Each row is a point on a landscape with many valleys, with its height.
A ball rolls from a point to the lowest of its 3 nearest points, and stops where none of them is lower. Distance is the straight distance between rows; heights are no part of it.
kuza h=707: [ 47  55 -24 -33  27 -30  13 -58  41]
nupub h=417: [ 17 -10   3  10  16  44 -34  -4 -37]
Fab h=216: [-63  -4  13  52 -16  32 -11  64 -48]
kibo h=432: [ 13 -18  -2 -22  10 -13   1  -5  14]
mume h=63: [-40  -7  17  21  -6  54 -26  54 -56]
Rop h=496: [ 31  -3 -20 -22  21  11 -40 -50  33]
ven h=876: [ -1   3  -3 -21   8 -30  38  -5  -2]
mokol h=543: [ 31   7 -24 -41  22   0 -33 -39  39]
Bubuv h=208: [-58  -6  13  50 -21  33 -13  59 -51]
Bep h=566: [ 46   6 -15 -23  27  32 -49 -69  33]
gamil h=380: [-51  -5  45  26 -34 -16  44  64 -10]
lege h=258: [  3 -26   3  22 -15  12 -15  10 -13]
desas h=377: [ 10 -26   5   0 -10   0  -9   0   4]
Pumot h=607: [ 32  37 -20 -37  32 -23  11 -39  29]
zadar h=877: [ -1  19 -14  -6   3 -44  51 -17  -3]
Moni h=880: [  5  23 -24  -4   8 -55  43 -27  16]
pefiv h=218: [-52   8  20   8 -39 -28  64  31 -14]
Zita h=185: [  1  -6   5  25  -3  39 -22  19 -48]
zula h=162: [-20 -12   6  39 -23  19 -14  35 -33]
Boge h=465: [ 24 -17 -14  -8  21  15 -38 -42  19]
Dor h=608: [ 46  18 -32 -45  24  10 -45 -51  42]
difen h=283: [-48   2  33  10 -37 -19  51  43  -8]
bibos h=414: [ 28 -12  -2   6  29  50 -41  -3 -34]
vave h=584: [-36  -6  34  18 -32 -10  30  59  -8]
rone h=268: [-32   3  21  -8 -24 -16  51  30  -9]
Rugi h=731: [ 20  29 -17 -30  30 -33  24 -32  23]
zapu h=532: [ 37   5 -22 -27  28  23 -46 -58  35]
firo h=563: [ 56  15  -3 -17  44  53 -64 -53  14]
Gar h=192: [-79  10  11  24 -48 -46  70  46  -8]
zisu h=282: [ 15 -24  -6   8   0  10 -20 -22  -6]
ker h=473: [ 24  -9 -16 -23  22  -1 -31 -29  29]
Mumef h=262: [ 11 -25   3  18  -1  14 -19  -5  -9]
pese h=249: [-58  -3  38  16 -33 -17  52  47  -3]
Rul h=464: [ 18  -8 -11 -27  20 -10  -6 -14  21]
Zaro h=528: [ 30  45 -24 -21  22 -36  22 -43  34]
tedur h=460: [-29 -10  27   2 -30 -10  39  46  -7]
Moki h=177: [-19 -15   8  32 -31   7  -3  44 -17]
vume h=182: [-36  -4   8  42 -15  35 -14  48 -38]
varor h=359: [ 32 -11  -1   9  24  34 -37 -33 -13]
Mavo h=476: [ 17  13 -10 -34  27 -19   4 -21  23]
Kidul h=267: [ 23  42 -25 -12  21 -52  28 -44  27]
Repov h=878: [  5  16 -21 -15  16 -42  36 -19   5]
mup h=879: [-12   5   6 -18  -2 -27  44   1  -2]
gireg h=525: [ 44  33 -25 -50  30 -10 -14 -39  40]
pepi h=387: [ -4 -20  10   5 -25   0   3  26  -4]
Makez h=467: [ 20  -1 -15 -36  24  -8 -14 -25  30]
Peb h=334: [ 11 -13   7  16   7  42 -26   9 -45]
suvur h=173: [ -8 -18   5  34 -25  15 -10  25 -20]
ruk h=534: [ 34  -9 -10 -12  33  26 -45 -50  19]
tozup h=194: [-25  -2   9  29 -13  50 -18  37 -50]
nomu h=354: [ 13 -27  -8  -7   7  -1 -20 -18  13]
gikub h=358: [ 19 -18 -10  -3  13   7 -28 -26  12]
sibak h=522: [ 34   5 -25 -35  23   9 -40 -51  38]
fos h=303: [-22  13 -10  -2 -21 -44  62   5 -10]
Leme h=314: [ 13 -27  -6   1  -1   2 -19  -9   2]
duf h=650: [ 41  50 -20 -19  20 -41  22 -57  42]
tisal h=221: [-37  12  -4   5 -35 -40  60  14 -14]
veb h=550: [ 39  19 -28 -51  24  -6 -34 -44  43]
Sovib h=198: [-69  13  11  15 -47 -38  67  36  -7]
piza h=426: [ 14 -12   1  22  -3  28 -20   0 -30]
Tife h=585: [-31 -13  25  28 -36  -4  12  57  -5]
bev h=143: [-10  -8   3  31 -11  35 -17  20 -38]
Lon h=681: [-41 -12  29  45 -32  -5   5  71 -16]
ripu h=497: [ 28  25 -17 -43  33 -23  -2 -28  31]
siv h=617: [-12 -19  19  10 -26  -6  17  38  -3]
San h=458: [ 10  -8  -2 -31  19 -13   3  -7  14]
gete h=408: [ 39   0  -2   0  40  45 -46 -32  -9]
nirem h=220: [ -3 -20   8  20 -24   1  -4  22  -9]
zadev h=327: [-67   0  40  30 -37 -16  55  60  -8]
pire h=393: [-22 -17  15  29 -30  -6   5  46  -6]
lako h=693: [  2 -12  11 -22   0 -13  20  10   2]
til h=691: [-54 -11  16  56 -29   7   0  67 -33]
nove h=237: [-67 -10  24  41  -9  48 -16  62 -59]
fodo h=556: [ 43   5 -11 -16  33  35 -51 -65  26]
rato h=140: [  4 -16   6 -20   0  -9   5   0  10]
Gapu h=323: [ 25 -20  -3  18  19  30 -33 -25 -14]
nusi h=240: [ -4 -14  13  -9 -16 -14  18  22   2]
Tad h=713: [ 57  58 -25 -24  14 -37  15 -66  50]

Where does a ball stop that starts at each point below?
difen | Gar
rone | Gar
fos | Gar
duf | Kidul
Makez | rato

Call two points neighbours if one is among the 3 nearest of the other. Go from one point of each pair to the other, from neighbour to neighbour, staying as low as possible. Name the highest point that can't be avoided.
Gar / Kidul | Pumot
pese / bev | Tife
Kidul / ven | zadar
nusi / zula | pepi
zula / mume | vume
mume / rato | desas
